Each row is a point on a tangle of strands that fork, close into loops and nearly touch. The rows are in no order.
Points whose rows are less than 56.1 apart are linked; no others are. Some points are linked to none.
Q_801: [-37   0  17   4  23 -31  42 -13  19  10 -14  38  23  18  39  -4 -15  16
 -17 -34 -27]
Q_911: [ 46  -9 -23   3  11  22 -11 -27   6 -35  -4 -57 -14 -40  -5  -5  -3  -4
  19  31  10]
Q_663: [-28  -9  27  17   1 -59 -22 -10  -3  -6 -14  44   2  13  51  -8  -8 -25
 -21  -8 -33]
Q_95: [  6  -4  -4   4   1 -33  -7  18   6 -22  -4  25 -17 -14  16  -6   8 -22
 -22 -25   4]
Q_432: [ 50  -8 -19   9  -9  41   1 -39  -6 -20  -3 -46 -24  -5 -24   9 -18  13
  30  46  24]
Q_668: [ 24   8  -7 -14 -32  65   9 -23  -4  -7  -9 -18  -5   1 -46  15 -16  20
  29  57  11]
Q_836: [ -3  -2  11   2  13 -32  -9  30   4 -15   9 -38  -4   4  -7  -3  15 -24
   8  -8  -5]
Q_810: [-17  -5  38  18  19 -63 -36   6  -4 -10 -21  17 -15   0  33  29   6 -54
 -23 -14 -44]
Q_921: [ 31 -25  -9  -4  -8  -3 -33   4 -22 -26  18 -21 -17  -7 -13  -2   3 -16
  17  13  16]
Q_359: [  4   4 -10  10  18  14   7 -38  20  26 -15  23  -6 -22   5 -10  29  11
 -15   8   1]
Q_212: [-51  -4  41  33 -14 -56  20 -20  16   4 -17  50  18  24  26  31  -5  -4
 -11 -15 -35]
Q_16: [ 18 -18 -15   1   8  35 -11 -20 -20  23   4   9 -13  -3   5 -14  18   7
  -4  11  17]
Q_688: [-31 -20  25  15  31 -60 -18   5  -6 -10 -12   7   6  15  24   7   6 -35
  -2 -13 -22]
Q_5: [ 36 -12 -30   8  35  16  -8 -25   1 -15   0 -44 -12 -25   3 -10   7   3
   5  18  16]
Q_135: [ 63  -7 -16   8   1  32  16 -30   2 -18   3 -53 -28  -6  -6  11 -27  23
  15  16  24]
Q_733: [ 24 -19   8 -32 -15 -25 -36  19  -3 -47  -7 -38 -10 -28   5  -4 -10 -49
  27  10  -7]
Q_519: [  3 -12  17 -25 -11  15  19  24  -3  10   5  -6   4  27  -6  15 -16   5
  -1 -11  27]
Q_660: [-17   1  15   1  34 -28  34   2  12  11 -13  13  11   3  29  -1   0   4
 -20 -35 -19]
Q_707: [-35   9 -16  -2   1  23 -20  -1  -1  10  17   3  18   4 -20 -10  20   4
  10  26   3]
Q_947: [ 30  -7 -21  -2 -32  47   7  -8 -14 -12   0  -9 -17 -24 -39   6   4  -1
  14  18  17]
Q_323: [-64  -7   9 -10 -30 -21 -22   8 -15  14  10  52  19  20   3  12  -3   0
 -11 -29   9]
Q_32: [  6  35 -20   1  22  28  47   8  17  22  26  -5  23   5  -3  13 -10  35
 -14 -32   6]
Q_251: [ 16   2 -11 -11  -7  38  15  -1  -5   7   0 -14   7   7 -13 -10 -10  15
  -2   7  23]
Q_875: [ 28  13 -27  -5  17  35  33   2  13  -5 -17 -22  -9 -27 -12 -11   3  11
  -6  -3   2]
Q_726: [-22 -19   0  12  30 -26 -10 -11 -11  -9 -11  13   5 -45  15 -19  24 -14
   1  -6 -10]
Q_383: [  0 -13  -8 -28 -18  29  -9  18 -10  -9 -10 -13  12  -4 -22 -21   1  -1
  24  36   1]
Q_45: [ 40  18 -28  10  -4  55  -7 -21   0 -30  -5 -33 -23 -33 -20 -10  -7   5
   2  36   3]
Q_335: [-11  12 -19  10 -11   2 -20  -9   3  27  24  24   1  22   2  -8   8  29
 -10   6  21]
Q_886: [ 13   9 -29   7   0  40  21  -7  18   5 -17  -2  -5 -21 -31   1   8  -1
  -4   4  12]
Q_126: [ 57  18  -7   3  -4  19  26 -11  11 -36  -3 -56 -13 -23  -5  -7 -50  31
   4  13  -1]
Q_958: [ 32  -9 -23  -8  36  47  15 -21  -3  19 -21 -24 -10 -13  12  -9  11  14
   1  12   8]
Q_409: [  5 -23 -20 -14  -2  -4 -39  -5 -27  10  12  17  -5 -17 -14 -16  12 -15
  20  11   9]
Q_171: [ 48  10 -23   9  13  44  15 -13   7  -1  -2 -40 -13   5  -2  -6 -26  21
   6  16  22]
Q_164: [ 21   3  -9 -12   7 -35  -9  24  10 -23 -14  -8 -13 -16  10 -10   7 -33
 -10 -15   4]
Q_549: [ 39  28  -4   8 -26  42  14  -4   8   6  15 -33 -20   0 -38   9 -18  33
   4  34   5]
Q_789: [ 10  -9   9 -41 -24   8   0  25  -9   4 -10  -3  -3   9 -14 -11   6  -9
  15  17   9]
Q_877: [-52   7  30  19 -26 -32 -31  -8 -13  33  20  54  13   0  -6  10  21   4
  11 -15 -31]
Q_994: [ -8 -20  11   1  22 -46 -11   4   3 -15 -19  -8  -1  -3  16  -9  17 -31
  -5  -8 -12]
Q_140: [  8  10   4  -6   6 -17  27  19  22  26   7  13   0   8  -2  12  16   6
 -16 -25  -1]
Q_637: [ -1 -12   4  -3  16  13  -9 -21 -13  32   3  10   6   2   6  -5  23  13
  -2  14   1]
Q_512: [-10  13 -28  11  19  61 -18 -21  -9  10  -3   7  -3 -13 -17  -9  18   0
  11  33  -5]
Q_386: [  1   0 -15  11  29 -13  -7  -9  18   7   9 -13   3   3  13 -17   8  18
   2  12   7]
Q_800: [ 59   5  -7   2  11  40  -3 -21  -3 -34  -2 -55 -19 -53   5 -12  -9  12
  15   7  11]
Q_145: [  5  16   0 -17 -40  65  18  -8  -2   8   1 -18  -5   6 -50  27 -13  24
  20  35  29]
Q_885: [-12   7  -4  17  32 -35  16 -18  17  21   1  13  15  22  44  -5 -18  29
 -27 -16 -11]
Q_681: [  1 -16  -9  -5  13 -37 -35 -10   4 -20  -2  -6  -1 -23  23 -27   7  -6
  10   9   5]
Q_260: [ 46  27 -11  29 -10  69  16 -50   5 -22 -14 -39 -35  -7 -21  21 -47  28
  12  50  -3]
Q_71: [ 20   2  15 -25   4   5  32  29  13   3  -1 -21   7  20  17  -9  -9   3
  -8  -8  -5]
Q_905: [ 30   6 -25  -3  17  13   7  -5   8 -11   2 -43  -9   7  16 -22 -19  19
  -7  19  18]
Q_862: [ 25  12 -25  12  -8  69 -12 -29  -9   0   7 -23 -21   8 -41  29  -2  19
  18  34  24]
Q_787: [ 54 -11   4 -17  -2  -6  -5   2   3 -18   7 -40 -15 -21  -1 -11   7  -1
  15   6  -2]
Q_204: [  3  26  -4  -5   2  34  35  15   8  19  19 -20  11   4 -23  12  -2  24
  -6 -17  14]
Q_646: [-23 -24   1  18  13 -10 -12 -30 -14  16 -16  34   9 -33   5 -25  24  -3
   4   2  -7]
Q_610: [ 26  36 -23  13   3  82  21 -13  -2  21  15 -22 -12  -9 -16  12 -10  29
  -6  11  13]
Q_59: [ 16   1   1  -9 -23  -9 -27  35 -19  -8  22   3  -4 -20 -28  -4  16 -20
  20  10 -16]
Q_331: [ 12  -5 -21  15 -32  59 -11 -19 -28 -14   0 -15 -10 -22 -52  13 -10 -10
  25  40  18]
Q_607: [-39  32   3  -9   5  22  44 -15  23  35  10  33  28   8  12  14   0  39
 -13 -43  -2]
Q_852: [  7   4   7 -21 -41  44   2   8 -19 -15   8 -15  -3  -5 -29  -4  -4   8
  22  32   1]
Q_288: [-17  -8  11 -10  -2 -27  11  -6  18  23 -14  36   8  -3  12  -4  20   4
  -2  -2 -18]
Q_8: [ 25 -19 -17  -1  14  16 -32 -17 -23   4  11   7 -13 -19  -7 -12  28  -4
   8  20  12]
Q_971: [  8  -5  16   6  -5 -39 -13   3   6  25  17  33  -4  19  10   7   8  -2
 -19 -20  -8]
Q_332: [-30  14  -2 -27 -31  14 -12  20  -2  21   8  32  19  15 -18   7  16   5
   5  -4   2]
Q_291: [ 40  -3   9 -17  15 -26 -11  23  21 -38  -9 -44 -16  -4  39  -6  -2 -27
  -4 -13  -4]
Q_360: [ 21  -6  -3  14 -26  30   4 -24 -16 -53  -9 -57 -20 -34 -22  -9 -37   9
   6  30   4]
Q_351: [-47  21  49  13   2 -47  27   4  10   4 -16  42  22  35  34  26 -14  -5
 -32 -32 -55]
Q_296: [ -8  20  -7  -7 -32   3 -15  34  -3  -5  16   8  10  -8 -32  -9  16  -7
  15  10  -7]
Q_154: [-10  16   5  -5 -18  -3  18  41   3 -18   8  -2   3  12 -11   7  -8 -17
  -7 -18   8]
Q_178: [-13  13 -23  -7  -3  52 -28 -15  -6  17  12   2  10   8 -22  -7   9  15
  17  35  11]
Q_695: [-44  15  -2 -15 -11  28  14  -8  23  29  11  30  14   4  -3  16  12  26
 -14 -26   8]
Q_940: [  3   6  -2  14  32 -16   7  -4  19  24  13  -3   7  23  28 -13  -4  26
 -12 -14   7]
Q_920: [-34   3  46  23  -8 -66   2  -9   1   7 -31  50  -3  33  33  41 -12 -19
 -26 -14 -42]
Q_205: [-23  24  25   4  10 -46  20  17  20  12  -5  28   3  32  35  20  -3 -15
 -36 -39 -47]
Q_340: [ 52   3 -12  -7  23  12  14   0  22 -31  -8 -51  -2 -11  29 -20 -24  17
   9  10  16]
Q_543: [-25  15   9  -8  11 -33  -6  25  12  13   5  11  13  49  19   1 -11   3
 -17  -8 -12]
Q_944: [ -3 -11 -15   3 -20  29 -18   6 -41 -20  14 -28  -1  -3 -53  -4  -1  -5
  33  28  22]
Q_27: [-29 -26   3  15   3 -52 -31 -11  -4  -5  -2  31   4 -14  21 -11   6 -18
   1   0 -11]
Q_527: [ 11  15 -32   3  -9   1  -4   3  18   8   7   9  -3   8  -1 -13   2  20
 -15  15  19]
Q_577: [-14   9  16  15   1 -36   1  -1  11  30  18  33   1  28  23  24   5  26
 -18 -35  -5]
Q_617: [ -6 -10 -20  13   0  21 -16   0 -22 -25  17 -39   1  -8 -23  -7   1 -12
  20  17  22]
Q_31: [ 23  29   4  -4 -25  23  14  21  -5  -1  22 -26  -9   2 -31   4  -4  22
   7  12   3]
Q_926: [  1  -2  -1 -27  -3  18   5   8  -4  29   6   1   8  20 -12   4   3  17
   4   0  26]
Q_49: [  2   0 -19 -11  -1 -24   4  18  22   4 -13  -2  -5  19  -7  -1   4  -8
  -6  -1  28]
Q_321: [ 29  15 -22   9  18  44  42  -5   7 -16 -15 -41  -7 -34 -26  -1 -18   2
   6   6  15]
Q_540: [-50  -7  13   9 -16 -37 -44  -2 -24  19  15  41  14   3   5 -15  15  -2
  13  -8 -23]
Q_822: [-33 -18   3 -10  -7 -21 -37  20 -28   6  15  21  15  12  -9 -12   7 -27
  26   6 -10]
Q_191: [ -7 -10   2  11  -6 -47  -4   5  15   3  -6  45 -10   6  17  -7   2 -13
 -21 -22  -4]
Q_676: [ 28 -10  -6   2  22 -12  22   6  17 -33 -14 -41 -14 -13   7   0  -5 -13
  -5 -25  21]
Q_364: [-29  -3  16  19  11 -35   7 -31   8  12  -9  31  14  13  45 -14  -2  24
 -18  -7 -11]
Q_677: [ 10  -7 -30  -9 -29  40 -47 -10 -30   4  21  11  -2  -5 -34  -5  -4  -2
  29  33  10]
Q_960: [-34  25  -3 -14 -33  46 -15   5  -4  28  36  22  22  -6 -19  15  23  29
  -2 -17   5]
Q_70: [ -7 -20  -8  12  27   8  10  -1  -9  -4   8 -30   5   9  -6   3   7   2
   3  -1  24]
Q_711: [  0   8   7  -9  37 -41  31  22  23   2 -15  -5   6  17  33   3 -13 -11
 -16 -30 -22]
Q_738: [  8   2  -6  13 -25  41  10 -12 -15 -43   2 -43  -3 -16 -40  -4 -25   8
  21  39  17]
Q_264: [-35 -14   8  -5  -3  20   9 -29 -10  43  -6  37  19   6  12  -2  18  31
  -8  -7   2]
Q_723: [ -1 -40 -18 -10   7 -35 -38  -7 -16 -22  -7   6   4 -12  -6  -3   8 -38
  17   4  14]
Q_888: [-17  10   0  -4   6  -9  14  20   5 -19  -8  12  21  12  12 -14  -6   0
 -25 -16  -5]
Q_429: [-54  -9  47  22 -42 -40 -17 -28 -11  17  -2  77  23   7  21  22   0  15
   7 -18 -30]
Q_630: [-10   8 -13   4  30  13  26 -26  -1  22 -13  17  22  -5  29 -21  -5  30
 -24 -10  -3]
Q_661: [ -5  -1 -16 -12  25  37  16  -6  -5   5 -22  -4  14 -20  -4 -25   6   8
  -8  23   3]
Q_215: [-30   6  11  -9  21 -21  19  19  14  12   6   7   8  36  18   6   0   3
  -6 -24  11]
Q_931: [ 28 -24 -25 -12 -18  37 -32 -14 -31 -13  16 -18  -4 -12 -21  -6  -6  -7
  32  43  12]
Q_647: [ 14 -11 -11 -10  19  -3 -23  -2   9 -23  -6 -21  -3 -21  18 -33   0  -9
  -4  23  14]
Q_406: [ 61  12 -17   0  -9  26  11  -4   1 -35  -3 -41 -13 -34   6 -15 -15  18
  -1  11   3]
Q_484: [-45   0  28  -4  -4 -24  18 -17  19  26 -21  46  25  15  17   9  16  14
  -7 -12 -25]
Q_337: [-31 -14  24   2  -2 -49 -32  25 -14   9  -2  35   2   1   7  -2   8 -35
   2  -5 -31]
Q_358: [ 19  -4 -21  18  36  18  -8 -27  -1   7   6 -31 -13 -18  -4  -3  31   1
  16  20   2]
Q_615: [-37  -4  21  26  16 -59  -6   6   5   6  -3  24   6  27  24  22   2 -29
 -20 -19 -21]
Q_972: [ 52  -3  -9   4  22  11  17  -8   4   8   2 -21 -10  -7   7  -3  -1  14
  -3 -16  19]
Q_153: [ -1  -4  -6   6  36 -44  17  15  20 -33 -13 -15  -5   2  32  10  -9 -28
 -16 -38   9]
Q_505: [-15 -10  -5  -7  -4 -30 -22  26  -1 -22 -13  31   1  -8  -4  -7   7 -34
  -9 -15   0]
Q_229: [-23  -3  20 -14 -14 -26 -22  26  -3  14   2  27   8  23   4  11   6 -24
  -4  -7 -12]
Q_297: [-23  26  -9   3  25   4  42  12  28  23  17  -2  28  19  -8  17  -5  23
  -5 -22  14]
Q_234: [ 11  -4  -9  17 -36  28  -3  -8 -23 -32  17 -34  -2 -19 -62  16 -11  -1
  25  31  15]
Q_302: [-13   4 -13 -31 -39  62 -23   2  -4  27   7  18  10   5 -39  20   9  15
   9  17  24]
Q_703: [-38 -17  10  14  -5 -11 -22 -28 -14  29  -8  57  15 -19  -5  -7  21   5
  13   4 -11]
Q_816: [-12 -21 -11   6  23  -4 -12  -7 -16 -12  -2  -7   0 -34   3 -21  26 -20
   6   3  14]
Q_587: [-59   6  29  16  -9 -27  -5  -1   0  20  18  28  15  38  32  21  -4   7
 -13 -25 -12]
Q_761: [ 11 -12 -12   2 -21   6  -4  18 -19  -3  16  -3 -10  -4 -21   6   6 -11
   0 -15  27]
Q_754: [ -2 -21  19 -10  14 -46 -39  18  -1 -19  -2  -8 -12  -6  10  -1  20 -51
   3  -2 -17]
Q_741: [-17  30  -4  -9   8  12  32  20  17  17  12  11  23  15  17 -12   4  24
 -26 -27 -10]
Q_539: [ 21  15  -5   1  38 -16  38  11  20  24   8 -19  -2 -12   6  -4   1  10
 -10 -26 -11]
Q_384: [-12   2 -23  10   5 -21 -28   3   3   3   4  23  -7  -5   1 -19  14  -3
  -7  10   3]
Q_252: [-51   0   3   4 -21  -2 -22 -11   1  30  10  53  15  12  10   8   8  24
 -11 -19   1]
Q_594: [ 29  -9  19 -17 -25  -2  11  29  -5 -34  -5 -46 -16  -1 -19  10 -18 -20
  16   6  -5]
Q_489: [ 16  12  -5  -8   9   8  25  -4  20  29  -1   5   2  -3  -9   0  20  12
  -2 -13   6]
Q_783: [ 32  11  -9  16 -22  54   4 -37  -6 -42 -13 -45 -37 -39 -30   2 -29  11
   4  45   3]
Q_2: [ 35  10 -10   6  41  -4  40  16  13  -5   6 -33  15 -15  21 -10 -11   8
  -9 -36 -11]
Q_9: [ 33   8 -18  -2 -24  65  13 -15 -22  -7  -7 -20 -17 -12 -26   1 -21  17
   1  21  22]
Q_962: [ 13 -23   6 -19   2 -39 -41  30  -8 -45  -3 -33 -14   3   9  -2 -11 -55
  11   8  -3]
Q_936: [-21  -1  23   8  10 -48 -13   1  17  -3  -1  25  -4  26  48  -8 -10  -1
 -19  -8 -25]
Q_6: [ 20  24  -7 -18 -39  60  -9  -2  -6   4   8   1  -4   2 -20  -6  -4  18
  17  36  12]
Q_77: [ 29 -13 -13  -3 -32  10 -23   8 -25 -12  16   6 -19  -2 -24  -4   0  -5
  16  10  21]
Q_998: [ 46 -38   1 -16 -15   5 -12 -24 -13 -53  -6 -51 -19 -33 -19  -2  -2 -19
  31  25  12]
Q_669: [  6   5  15  -5  13 -43 -16  41   8 -24  -1 -20 -16  21  26  15  -7 -35
 -12  -9  -4]
Q_901: [ 21  21 -13   0 -17  -6  23  33  18 -18  16 -15 -10   0 -15  12 -13  -4
  -6 -19  11]
Q_820: [ 18 -11   6 -13 -34  -8   1  27 -12 -31   1 -16  -8  -6 -36   5  -8 -23
  20   8   7]
Q_713: [-40  -9  44  38  -8 -53  -5 -27  -4   2 -21  46   1  22  53  -5 -11   0
 -13  -8 -36]
Q_365: [  7  -6  16 -16  21  -5   7  14  -3   4   4 -14   3  12  22 -23  -8   1
  -9 -11  -5]
Q_961: [ 10   3 -18 -10  11  -8  41  17  29 -17 -19  -1   6  -6  -8  -6   1  -8
 -11 -16   7]
Q_339: [ 30  -9   2  -5  28 -38  11   1  28  19  -8  -5  -8  -8  12   6  15   6
 -10 -10   6]
Q_136: [-10   5  15  -8  16 -52  -8  27  23  -1  -9   5 -14  25  19   6   0 -33
 -13  -2 -14]
Q_700: [ 27  25 -18   2  27  15  41   7  19  18 -10  -4   5 -20  -5 -11   5  20
  -5 -15  -8]
Q_779: [  1   2   0 -14 -25 -21   2  42  -4 -28   2 -11 -15  12 -21  12  -5 -40
   4   0   2]
Q_918: [ 22  13 -13  20  -2  42  34 -18  17 -23 -11 -39  -3 -13 -41  17 -16  10
  12  25  21]
Q_538: [-57  -8  63  18 -37 -48  11 -27 -13   5 -20  63  17  23  28  29  -2   2
  -7 -19 -43]
Q_525: [-40  -8  38  30   2 -67 -37  -4  -3   6  -7  39  -3  32  17  35  -2 -36
  -9  -4 -54]
Q_104: [-11 -33  -1   7  14 -48 -50 -14 -23  -8   0  29  10 -11  11 -11  21 -33
  18   5  -1]
Q_907: [-22  16 -12 -11  -1  42  -2 -14   7  31   1  28  20   6  -6  12   6  33
 -14  -6  20]
Q_799: [ -7   8 -21   1  15  59  13 -22  -5  31  -3  16   5   9   8   5   4  22
 -11   6  16]
Q_488: [-10   6 -20 -13   9   0  17  12  29  -1 -20  22  11   5 -11  -5   2  -4
  -2   3  19]
Q_989: [-51   7  -6 -17 -27 -15  -3  27   1   3   6  40  13  33   5   5  -5  -2
 -19 -24  10]
Q_601: [-33  -4   0 -16   5  -2   4   1  12  22   2  13  18  26   0   5   7   9
   0  -3  14]
Q_722: [-42   6   3  -1   5 -20   8  19   0  -3   5  39   8  16  16  -6  -8  -7
 -33 -27   6]
Q_876: [-13   0  -5   3  27 -14  35  22   8  -6   1 -15   5  38  11  15 -10 -15
  -8 -26   8]
Q_390: [ 14 -14   6  -4  -3 -28 -39  24 -15 -15   8  -1  -6 -20 -10 -11  17 -36
   9 -10 -19]
Q_168: [-38   6  -5  -3  -8   3 -12  -6   8  19  15  39   9  12  17 -21   5  26
 -23  -7   5]
Q_434: [  2  13 -11   3   6  43  47   2   9 -12  -6 -47   4   4 -30  13 -27  22
  10  20  23]
Q_855: [ 40  12   1   8 -37  68   8 -35 -18 -12  -6 -32 -26 -13 -45  16 -29  25
  16  57  -2]
Q_226: [-31 -10  11  11  15 -31 -16   2  -1  15  13   7   6  -3  -2 -11  28  -1
   8   1 -22]
Q_156: [-48 -11  26  12  -1 -33 -19   4 -14  11  16  38  10  30  31  -2  -3 -13
 -15 -18  -7]
Q_604: [-40 -26   8  -5 -12  -5 -18  11 -22   8   4  45  13   5  -5   1  11  -9
  -4 -16   2]
Q_595: [ 16  -8  -9  -5  -5   3   9  10  -1 -43   2 -44 -11 -23 -21  -8   0 -18
   9  19  13]
Q_969: [ 16   5 -20  -5  40   9  39   7  23  11  -1 -15  15  16  14  -6 -21  27
 -10 -12  10]
Q_529: [-31  16   8  -6  -4 -16  10  -1  24  37  16  31  19  41  18  21   1  31
 -16 -27   9]
Q_861: [ 28  -8 -17   0   9  13  14  -9   8 -40 -18 -48  -7 -25  -2  -8  -8  -6
   5  -7  19]
Q_805: [-42 -20  30  28  -9 -36   9 -38  -5  10 -15  56  13   6  37  -3   2  22
  -5  -8 -25]
Q_582: [-11   1 -10  -7  27  15   4 -10  -1   4 -10   2  15 -10  12 -29   4  12
 -16  -4  -6]
Q_301: [-16 -10   8 -14   2   2  -6  25 -10  -2   5  -2  11  -2 -11 -15  16 -20
   6   1 -14]
Q_999: [-15 -14  -5  28  11 -23  -6 -24  -5  11  -6  35   1  -6  29 -11   4  21
 -22 -18   7]
Q_834: [-47   3  51  27 -12 -55 -18  -1 -18   9 -29  47  -1  28  28  43 -11 -44
 -25  -5 -59]
Q_957: [ 49  -4   6 -10 -22  20  28 -10  -3 -31  -9 -47 -17  -7 -19  -6 -39  25
   8  16  10]
Q_536: [ 40  28   5  10 -43  42  22 -22   4  -6  -8 -36 -26 -15 -39   5 -34  34
  16  36  -7]
Q_196: [-55 -22  40  26 -15 -47 -34  -9 -31  13  15  49  13  12  27  -6   3  -4
   5 -15 -15]
Q_330: [-20  14  18  -8   3 -25  18  28  28  14  -1  30  -1   9   0  16   7 -14
 -23 -28 -11]
Q_89: [ 20   9 -18  -6 -38  66 -31 -10 -17  18  17   7  -9  -7 -38  12   5  11
  17  43  12]
Q_143: [ 38 -20 -10  -2 -13  22 -24 -20 -28 -24  13 -35 -23 -13 -10  -4  -3   2
  16  29  31]
Q_982: [-44   7   5 -25 -33   2 -33  11 -21  28  17  39  24   7 -15  -7  13  -8
  22  -3 -11]
Q_465: [ 48   5 -19  20   9  66   6 -42  -6 -10 -15 -40 -25  -2 -11  16 -24  11
  12  41   7]
Q_758: [ 10  -6  -6  10  16 -40  -5 -13  23  13 -16  14 -12 -16  18 -11  16   2
 -10  -9   2]
Q_964: [ 14  -7   2  -5  -6 -40 -32  29  10 -50 -11 -18 -17 -11  25 -10   0 -50
  -5  -7  -7]
Q_881: [ -1   1  -7  -1  27 -28  23  11  15 -14  -5 -34  -3   4  10   4  -7 -11
  -3 -22  14]
Q_250: [  3  -4 -17   4  14   1 -23   0   1 -12   3 -12   1   7   3 -17   5   7
  12  31  20]
Q_206: [ 34   7   7  -9  13 -32   1  25  11 -26  -2 -23 -20 -20  29 -13  -2 -16
 -20 -33  -4]
Q_737: [ 50 -16   3   2  -4  19 -15 -40  -2 -57  -2 -71 -24 -39 -12   2 -17  -4
  26  25   8]
Q_813: [-43  -9  25  21 -23 -14  -3 -34 -15  18 -14  64  19 -15  14 -14  13  18
   2  -5 -21]
Q_111: [ -6   3   0  -2  18  -4  22 -16  15  33 -11  28   8  -8  -2  -1  34  22
  -6  -6  -7]
Q_570: [-10  23   3 -15 -27  15   7  30   2  -3  25  -8   8  16 -23   1   9  15
   8  10   6]
Q_645: [ -7   8   3  -5   5 -19  42   0  20  43   5  31  21  36  28  15 -14  32
 -15 -35  -3]
Q_83: [  8  -7  11 -15 -10 -36 -13  35   4   5   0   5 -14  19   3   2  10 -24
  -1  -1  -4]
Q_613: [-41  -6  16  -7  -8 -39 -54  26 -25  12   3  37  18  14  -8  -5  -3 -44
  23  -7 -34]
Q_653: [-14 -16   1  -2 -14   4  -6  15 -27   3   4  25   2  -4  -8   1   6 -12
  -8 -21  23]
Q_7: [-17 -22  23 -12  -3  -1 -10 -16  -7  39   5  33  13  12  20  -4  16  13
  -5   3   1]
Q_455: [ 39  -8  -3  -6  -1 -29   0  14  27   2   0 -10 -12   9   2   4   5 -10
  -3  -6  22]
Q_185: [-23  12  10   1   2 -40   2  38   1  -7  -5  18  -8  11   0  17   9 -32
 -24 -35 -12]
Q_369: [-26  33  -9   0  19   8  30 -13  23  28  12  33  22  12  24  -4  -7  31
 -28 -20 -17]
Q_629: [-46   5  35 -13  -4 -38  30  -3   8  15 -15  42  16  23  30  12  -6   4
 -21 -27 -32]
Q_480: [ 20  -7   2  -4   8 -28 -12  17   7  -6  11 -23  -8  15  30 -23   1  -3
  -3   4  -1]
Q_740: [-24  -7  35   3  10 -48 -42  25 -23   0 -16  16   4  10  17  17   7 -63
  -7  -9 -44]
Q_777: [-12 -15 -15   6  11  27  -5   5 -13  -6   7 -16  -4   1 -29   6  18  -4
  17  10  20]
Q_580: [ 19  18 -26  14   0  60  -8 -26  -7  -7  -6 -20  -9 -19 -25  -2  13   3
  16  43  -4]
Q_467: [  2   6  12 -27  17   5  39  21  12  24  -2   3  20  26  20  -4  -5  21
 -16 -21 -14]
Q_697: [-50  -6  27  14 -12 -47   0  -9   5  18 -10  47  19  20   9  11  12  -7
   1  -7 -31]
Q_925: [ 34 -17   9 -18  -3 -18 -28  14  -1 -40   6 -38 -13 -16  12 -24   0 -21
  15   7  -5]
Q_54: [ 12   4 -15  15  42  40  11 -27   1  29  -7 -16  -7 -11  -8  -4  22   8
   0  10  -1]
Q_616: [ 17  21  -5   8   2   1  36  32   8   5  18 -26   1   8 -15   0  -4  17
  -2 -15   1]
Q_448: [-39 -25  48  26 -12 -70 -22 -16  -7   9 -18  44  -3  12  30  35  -3 -29
   8  -3 -36]
Q_619: [ 32 -31  -4  -7 -26  26 -23 -23 -35 -44  -4 -43 -16 -40 -29 -11 -18 -12
  32  37   8]
Q_441: [ 12  21 -18  11 -18  96   9 -28   2   1  -1 -13 -22   1 -41  33 -12   8
  10  28   9]
Q_768: [ 55   4   2  -4   3   9  39  11  10  -6   4 -39 -13  -3   0   1 -25  11
   3 -19  16]
Q_307: [ 32  -7  18 -13 -26   3  17   6  -1 -50 -13 -52 -12 -15 -11  -5 -30   4
  20  19  -2]
Q_209: [-29  -7  13 -27 -32   4 -26  27 -23   9  20  10  20  17 -17 -10   3 -17
  26   9  -5]
Q_160: [-48  -1  -2  12   6   4 -18  -9  -9  20  13  15  17  -3  -4 -15  25   3
   6   5  -3]
Q_305: [-19   2  12   4   7 -38 -13  32 -10 -13  14 -12  -4   5  -9  17  20 -37
  -6 -19 -17]
Q_444: [-52   0  26 -13 -29 -14 -35  12 -17  43  19  51  16   0  -2  14  10   5
  16 -23 -16]
Q_443: [ 34  12 -18  14  49  10  41   2   6   1  -5 -37  11  -1  14  -6 -30  21
   5 -20  10]
Q_889: [ -7  11 -27  13  34  34  28 -14   7  22  -1   9  11   1  11  -2  -3  28
 -14 -13  12]
Q_58: [ 22  18 -18  -9  16  -8  43  27  26 -15  -9  -9  12  10  10   2 -23  -5
 -23 -33   8]
Q_265: [ -4  16 -11  -3 -14  62   4   0 -15   5   5   5   8 -17 -32   3  14   4
   1  15  17]
Q_522: [ 44  -5   6 -16  12 -12   2  19  16   2   9 -44 -10   7  15 -13   2  12
  12   1  -8]
Q_355: [-16 -28  11  27  20 -47 -18 -21  -8  -2  -8  24  -4  -8  35 -14   4  -6
 -12 -20   5]
Q_743: [ -3   5 -10 -11 -11  29   6   5   2  -1  -4   5   4 -23 -26 -14  23   1
   3   4   8]
Q_828: [ 23 -11  -9   3  16  -6   1 -15  11   9  -9  11  -2 -28  -1 -14  23   3
  -4   9   4]
Q_884: [ 52  16 -26   5  17  31  22  -7   7  23  -6 -21  -1   0  -2   2 -17  29
   1  -4  12]
Q_643: [-12   1  35  19  24 -64  -4  -4   9  -3 -26  18 -11  -3  41  29  -3 -38
 -33 -39 -36]
Q_665: [ 19  30 -23  10  -6  93  14 -19  12  30   3  -4 -18  14 -20  37 -16  19
   0  18  14]
Q_781: [-20  10  -4 -28 -46  39 -16   4 -18  25  23  24  17  -3 -29  13  16  10
  21  -7   6]
Q_134: [ 33  38 -13   0 -16  57  16  -5  12  26  13 -26  -2  11 -16  15  -9  42
   2  15  17]
Q_770: [  0   4  25   3  35 -49   7   9  11   0 -19   3  -6   1  47   6   2 -23
 -26 -31 -37]
Q_715: [ 49   2  20 -11 -19  -4  30  17   1 -21   7 -58 -20  -1  -5   9 -17  -3
   6 -11   2]
Q_766: [ -6 -17 -23  -6 -18  25 -35  -5 -35  10   3  24   9  -7 -23 -16   7 -11
  29  22  16]
Q_239: [-10 -22  22  -1  22 -23  -6   3   3  11  -7   4   8  12  27 -15  13  -9
 -14 -11 -15]
Q_50: [ 17  -9 -11  -7 -11  15  18   8  -6 -20  -1 -22  -9  -1 -18 -10 -11   2
   9  11  17]
Q_98: [ 10  -6 -25   1  11  11 -30  -1 -13 -26   0 -12  -4 -40 -15 -28  16 -18
  10   6   6]

How many points has the smallest loop of links through each point below? Write 0 if it is on no loop.
Q_50 => 10
Q_365 => 0
Q_820 => 0

A fork is a point with three links, a tip a point with one. Leave the first point through the second and follow the links. Name the first fork or tip that comes.
Q_661 / Q_582 => Q_365
Q_226 / Q_160 => Q_234
Q_467 / Q_741 => Q_661
Q_58 / Q_961 => Q_111
